Each row is a point on a landscape with many valleys, with its height.
From any point a ball rolls to the lowest of the 2 points nearest to it. It stops when none of these is lower. Distance is the straight distance between rows; heights are no part of it.
K_231: [135 132 161 160 165 163 133  77 142 170 137 143 139 153 124 114  66 108
 160 104 177  83 174 146 129  96]  (h 65.3)
K_297: [ 78  89  99 183 121 189 103 113 131  76 130 171 129  90 108 109 117  82
 131 107 171  54 154 134 187 142]  (h 53.5)
K_655: [156 162 171 137 128 112 144  64 105 163 150 146 112 146 116 137  80 130
 144 167 183  84 148 136 127 117]  (h 33.6)
K_145: [ 99  97 108 100 174 125 150 157 132 158 105 111 130 143 158 112 164 123
 104 116  91 140 103 115  90 147]  (h 29.9)
K_486: [162  94 109 105  73 118  90 119 164  90 120 137 176 128 144 151 134 126
 125  94 106 137  71  75 123  89]  (h 28.0)
K_881: [145 179 123 167  94  93 107 127 142  97 154 107  91 101 135 219 130 131
 110 133 127 135 159 163 135 124]  (h 41.8)
K_103: [140 104 113 118  68 114 100 122 162 138  84 168 148 128 121  90 123 135
 139 123 127 109 106 107 156 140]  (h 19.7)
K_997: [135 199 113  99 171 147 127 132  71 103 183  61 108  71 124 196 126 149
 172 129 105 207 169 193 116  99]  (h 20.2)
K_90: [179 138 150 101 135  99 126 102 152 206  91 130 132 183 156 152 110 132
 135 168 150 137 122  90 111 131]  (h 45.2)
K_914: [138 145 149 130 114  86 135 122 115 161 120 133 127 142 124 114 116 151
 125 158 119 112 135 133 103 151]  (h 13.6)
K_969: [144 130 152 142  71 124 130 123 152 127 123 182 139 131 108  92 104 134
 149 131 124 111 123 130 147 148]  (h 13.3)
K_282: [126 116 175 157  78 157 161 198 109  33 172 159 125  74 116  88 134 156
 124 105  79 176 137 144 149 147]  (h 44.7)
K_378: [130 122 106 118  79 103 110 159 137 139  62 143 110 141 151 140 164 131
  98 158 116 121 118 116 120 177]  (h 20.0)
K_50: [ 86 112  92  97 184 120 130 175 115 160  95  81 123 141 171 142 174 108
  88 155  78 129 109 124 101 152]  (h 35.6)
K_222: [ 78 132 113 144 145 112 136 155  87 144 114 132 113 131 134 135 144 114
  98 178 138  91 142 152 106 184]  (h 34.3)
K_783: [135 122 155 163 139 168 139  79 104 144 160 150 155 126  91  89  62 114
 154  95 202  72 175 167 124 109]  (h 74.1)
K_811: [132 113 103 114 120 113 109 145 160 149  86 119 124 137 170 171 163 114
  97 127 104 120 102  94 114 144]  (h 29.7)
K_130: [145 161 121 162 107 106  98 137 165 124 120  88 115 119 153 223 131 126
 100 118 133 109 155 148 126 130]  (h 49.6)
K_431: [170 135 146 170  87 118  84  93 175 119 122 127 144 136 119 171  97 126
 151 119 175 120 125 123 168 101]  (h 72.5)
K_767: [153 124 145  72 132 101 183 138 111 118 149 122 157 136  83  58 119 171
 146 126  92 194 106 113 101  95]  (h 18.3)
K_626: [123 151 115 144 161 110 110 138 141 143 120  57 113 114 167 217 147 105
  79  95 110 133 151 147 112 125]  (h 38.6)
K_935: [161 183 139 149  70 110 112 121 145  67 159 118  98 107 119 187 130 151
 136 126 128 146 148 154 157 124]  (h 37.9)
K_309: [130 179 126  82 185 107 167 131 102 142 178  90 118 106  97  82 118 161
 144 147 113 182 152 167  91  98]  (h 23.7)
K_209: [165 177 169 139 151  99 134  66 130 179 137 111  94 148 127 175 104 143
 136 160 181 114 147 120 124 109]  (h 21.4)
K_866: [130 143 106 117 149 126 153 182 103  99 146  59 114  93 142 138 147 120
 116 114  67 183 135 187 101 117]  (h 30.7)
K_835: [158 155 141 158  51 105 109 146 158  72 146 121 125 111 111 171 137 144
 127  89 114 154 127 143 151 119]  (h 35.5)
K_554: [ 57 103 109 131 135 142 135 188 122  87 119 119 125  92 124 136 182 101
  92 107  82 153 102 139 138 154]  (h 36.6)
K_815: [141  99  93 118 110 154  94 110 169 150  74 184 139 139 158  73 121 109
 149 142 151 101 120  86 162 147]  (h 28.3)
K_763: [122 113 145 112 170 150 139 117 148 183 103 151 145 165 138  60 110 122
 166 118 154 100 136 111 126 124]  (h 74.0)
K_894: [119 105 132 137 105 141 150 181 128  80 152 131 138 107 124 103 144 134
 119  86  83 170 108 145 122 143]  (h 47.6)
K_586: [ 78 105 105 143 133 181 118 109 141 103 112 181 126 114 127  66 126  88
 144 128 162  56 156 113 169 148]  (h 60.1)
K_193: [153 169 161 163 100 133 113 100 155 104 160 111 131 142 110 168 102 138
 162 101 172 131 140 150 157 103]  (h 68.4)
K_934: [135 102 122 162  79 152 111 117 150 113 128 193 142 124 105  89  87 103
 142 137 157  76 131 127 177 159]  (h 50.9)
K_638: [129 130 123 155 109 130 127 120 111 130 119 159 118 138 135 127  98 107
 118 165 158  53 134 149 118 164]  (h 35.0)
K_465: [131 112 154 164  83 148 133 175 136  58 157 156 146  98 102 101 134 137
 133  76  91 154 119 145 146 137]  (h 46.0)
K_367: [107  94 127 141 132 180 126 115 156 124 126 192 150 122 108  32  90 101
 179  99 154  68 144 129 164 135]  (h 67.0)
K_104: [152  97 117 108  88 101 147 180 123  91 119 119 127 114 122 111 142 141
 113 113  52 174  97 123 102 126]  (h 49.8)
K_943: [ 75  96 148 152  77 133 146 195 106  64 117 160 119  84  88  89 151 133
  93 137  93 145 124 118 143 181]  (h 42.3)
K_132: [120 138 136 148 133 108 135 123 107 156 123 141 113 139 144 135 117 143
 107 162 139  64 149 143 106 168]  (h 24.1)
K_650: [130 126 134 138 170 143 120 116 147 181  95 139 124 146 164 145 126 112
 129 138 151  85 164 118 121 137]  (h 41.1)
K_92: [141 124 154 131 149 134 132 104 119 194 119 170 133 176 136  64  90 119
 147 176 167  81 149 123 110 143]  (h 65.7)
K_598: [145 146 160 118  86  94 147 116 128 146 116 151 123 136 103  95 100 154
 138 145 123 131 122 112 127 133]  (h 7.6)
K_9: [146 203 172 131 153 142 136  63 135 138 174  91  90 134 110 167  96 151
 150 125 207 166 138 140 131  92]  (h 60.2)
K_684: [155 102  91 113 132 140 109 113 167 180  70 175 122 159 187 101 154 111
 137 167 144 106 114  81 139 132]  (h 20.8)
K_210: [114 178 129  98 206 133 166 111  75 154 191 100 138  84  92 108 103 172
 156 128 151 178 180 184  79  96]  (h 27.3)
K_404: [172 164 155 136 136  93 121  92 137 208 101 124 114 179 151 160 113 132
 127 177 166 100 143 112 121 130]  (h 35.4)
K_530: [152 139 161 105 142  95 151 110 109 198 119 144 130 186 115  78 104 160
 153 187 163 120 129 115 104 132]  (h 58.6)
K_213: [ 78 117  99 141 142 144  97 148 128 128  99 143 111 124 148 135 174 111
 102 137 135  90 129 114 146 158]  (h 31.0)
K_871: [114 112 108 164  83 158 133 135 104 118 119 184 129 124 124 104 108  93
 121 166 166  48 130 133 152 170]  (h 44.0)
K_245: [ 50  84  95 176 159 189  94 112  97  93 120 159 112  90 113 128 159  95
 121 117 155  76 158 133 184 139]  (h 47.9)
K_347: [171 135 127  96  91  89 127 120 142 131 108 117 141 161 139 154 128 153
 114 124  97 164  96 104 118 104]  (h 58.5)
K_94: [148 175 186 130 161 149 142  58 118 149 171 111 113 143  82 120  79 148
 163 114 207 144 141 143 129  88]  (h 53.6)
K_713: [181 141 147 101  69  92 112  80 153 142  88 119 141 162 108 144 116 141
 127 143 148 157  93  97 138 103]  (h 62.2)
K_953: [ 77  99  77 135 135 152 102 132 154  98 101 126 130  99 154 148 202 112
 110  95 123 105 111 108 165 125]  (h 38.5)
K_585: [ 84 121 104 133 150 139 135 192 115 100 138  77 118  97 122 140 161 106
  96 105  84 161 130 162 120 150]  (h 34.1)
K_180: [131 148 135 136 164 101 128 128 130 165 117  88 108 136 163 181 133 130
 104 124 117 124 153 142  94 131]  (h 27.8)
K_195: [147 184 164 148 124 145 131  83 127 106 178  95 113 131 109 166 104 152
 155 108 175 171 143 162 140 104]  (h 64.6)
K_246: [121 102 133 159 130 170 158 105 109 135 147 175 160 139  92  60  62 106
 161 117 169  58 152 144 139 122]  (h 73.7)
K_495: [ 46  82 108 133 136 129 123 181 107  95 116 149 119 103 105 107 192 111
 110 120  88 130 112 117 173 169]  (h 38.9)
K_66: [147 176 117  96 164 102 146 125 112 138 169  61  92 110 132 176 125 136
 135 139  92 187 152 156 106  89]  (h 23.4)
K_537: [145 193 129 105 185 122 136 111  99 136 175  54 106 108 126 191 118 146
 149 114 131 204 155 177 120  88]  (h 25.8)
K_318: [142  87 128 108 180 166 143  91 160 174 116 151 157 158 150  89 112 114
 156  86 145 113 117  95 125  93]  (h 80.5)
K_392: [119 188 116 107 188 145 142 135  73 117 201  85 123  70 110 139 107 154
 157 132 114 196 180 199  94 106]  (h 24.4)
K_703: [159 124 156  85 139 102 152 110 130 189  99 137 138 182 142  88 117 146
 144 148 136 132 112  95 103 121]  (h 53.2)
K_184: [ 69 126 106 135 171 114 128 166 101 159  93  97  95 144 152 163 169 118
  71 162 116 113 138 144 111 179]  (h 41.3)
K_817: [125 120 116 121  94 101 126 143 123 143  85 160 112 145 147  98 135 144
 125 164 122 116 116 119 105 169]  (h 12.5)
K_426: [161 111 108 118 166 154 102 109 161 197  79 146 120 164 197 136 151 100
 130 162 158  96 145  77 122 143]  (h 28.7)
K_478: [155 101 129  78 109 122 161 146 105  82 160 122 167 145 102  72 119 141
 152 110  81 207  78 111  96  92]  (h 16.3)
K_581: [186 145 142 141  80 103  97  82 180 132 100 119 136 147 122 162 111 128
 131 121 170 128  95  93 161  94]  (h 67.1)
K_99: [ 45  75  94 158 127 141  96 157 103  82 117 152 117  92 109 140 215 121
 104 126 113 102 124 109 209 159]  (h 41.2)
K_286: [149  71 109  88 112 129  95  95 163  94 131 147 179 140 145 125 122 125
 130 100  93 140  56  60 107  88]  (h 23.6)
K_77: [ 36  91  82 174 144 153  72 129 100 105 119 140 108  90 111 167 207 111
 108 135 136  86 152 121 207 143]  (h 43.4)
K_54: [146 161 179 148 157 139 156  49  90 172 169 133 128 141  92 125  65 131
 152 144 217  81 158 151 122  95]  (h 43.8)
K_839: [172 112 129 127  49 119  89 138 165  87 114 139 156 116 109 152 136 132
 122 103 115 150 102 108 153 113]  (h 32.2)
K_333: [136 136 131  71 175  93 180 162 101 152 162  94 149 130 105  71 122 159
 133 131  86 178 125 131  88 106]  (h 20.7)
K_53: [137  78 133  76 134 130 143 110 128  99 150 134 184 165 122  87 109 130
 144  87  86 172  58  90  83  87]  (h 12.6)
K_128: [137 170 100 104 184 117 148 159  91 129 160  41 104  83 137 159 147 131
 132 143  75 192 153 187  95  90]  (h 27.2)
K_42: [ 89 102 152 171  95 155 150 213  95  41 154 147 112  71  97 111 146 127
  92 120  84 147 120 141 146 167]  (h 43.5)
K_57: [ 94 104 107 111 148 133 130 153 136 158  89 141 114 146 162 103 161 126
 116 145 115 109 123 121 113 169]  (h 21.9)
K_161: [ 43  97 129 144 117 133 151 205  80  78 121 157 114  99  81 105 176 125
  89 156  97 119 112 120 161 192]  (h 40.8)
K_719: [150 161 137 121 144 100 147 124 123 139 150  80 105 132 138 176 122 140
 118 129 114 159 142 146 116 109]  (h 18.4)
K_127: [138 102  93  92 102 114 136 172 132  91 121 112 148 123 145 131 146 116
  90 109  58 156  79 111  99 119]  (h 51.7)
K_947: [151 103 128 105 126 151 114 111 141  86 167 117 174 156 134 125 107 129
 143  77 101 171  57  90  97  80]  (h 17.3)
K_255: [112  91  82 103 138 133 104 129 160 119 108 117 138 123 173 146 186 112
 111 110 113 110  88  89 118 134]  (h 37.2)
K_619: [157 116 103  92 110  99 127 139 141 112 126  93 146 142 160 173 137 130
  94 105  73 159  78  97  91 100]  (h 54.8)
K_65: [152 130 159 144 148 131 118  94 156 176 116 134 139 165 138 136  92 122
 156 123 168  87 155 124 130 120]  (h 54.3)

For each start below, name the point where the ball stops.
K_184 => K_598
K_881 => K_53
K_783 => K_684
K_318 => K_684
K_347 => K_719
K_585 => K_719
K_210 => K_53
K_9 => K_209
K_871 => K_598
K_465 => K_719
K_367 => K_719
K_92 => K_209
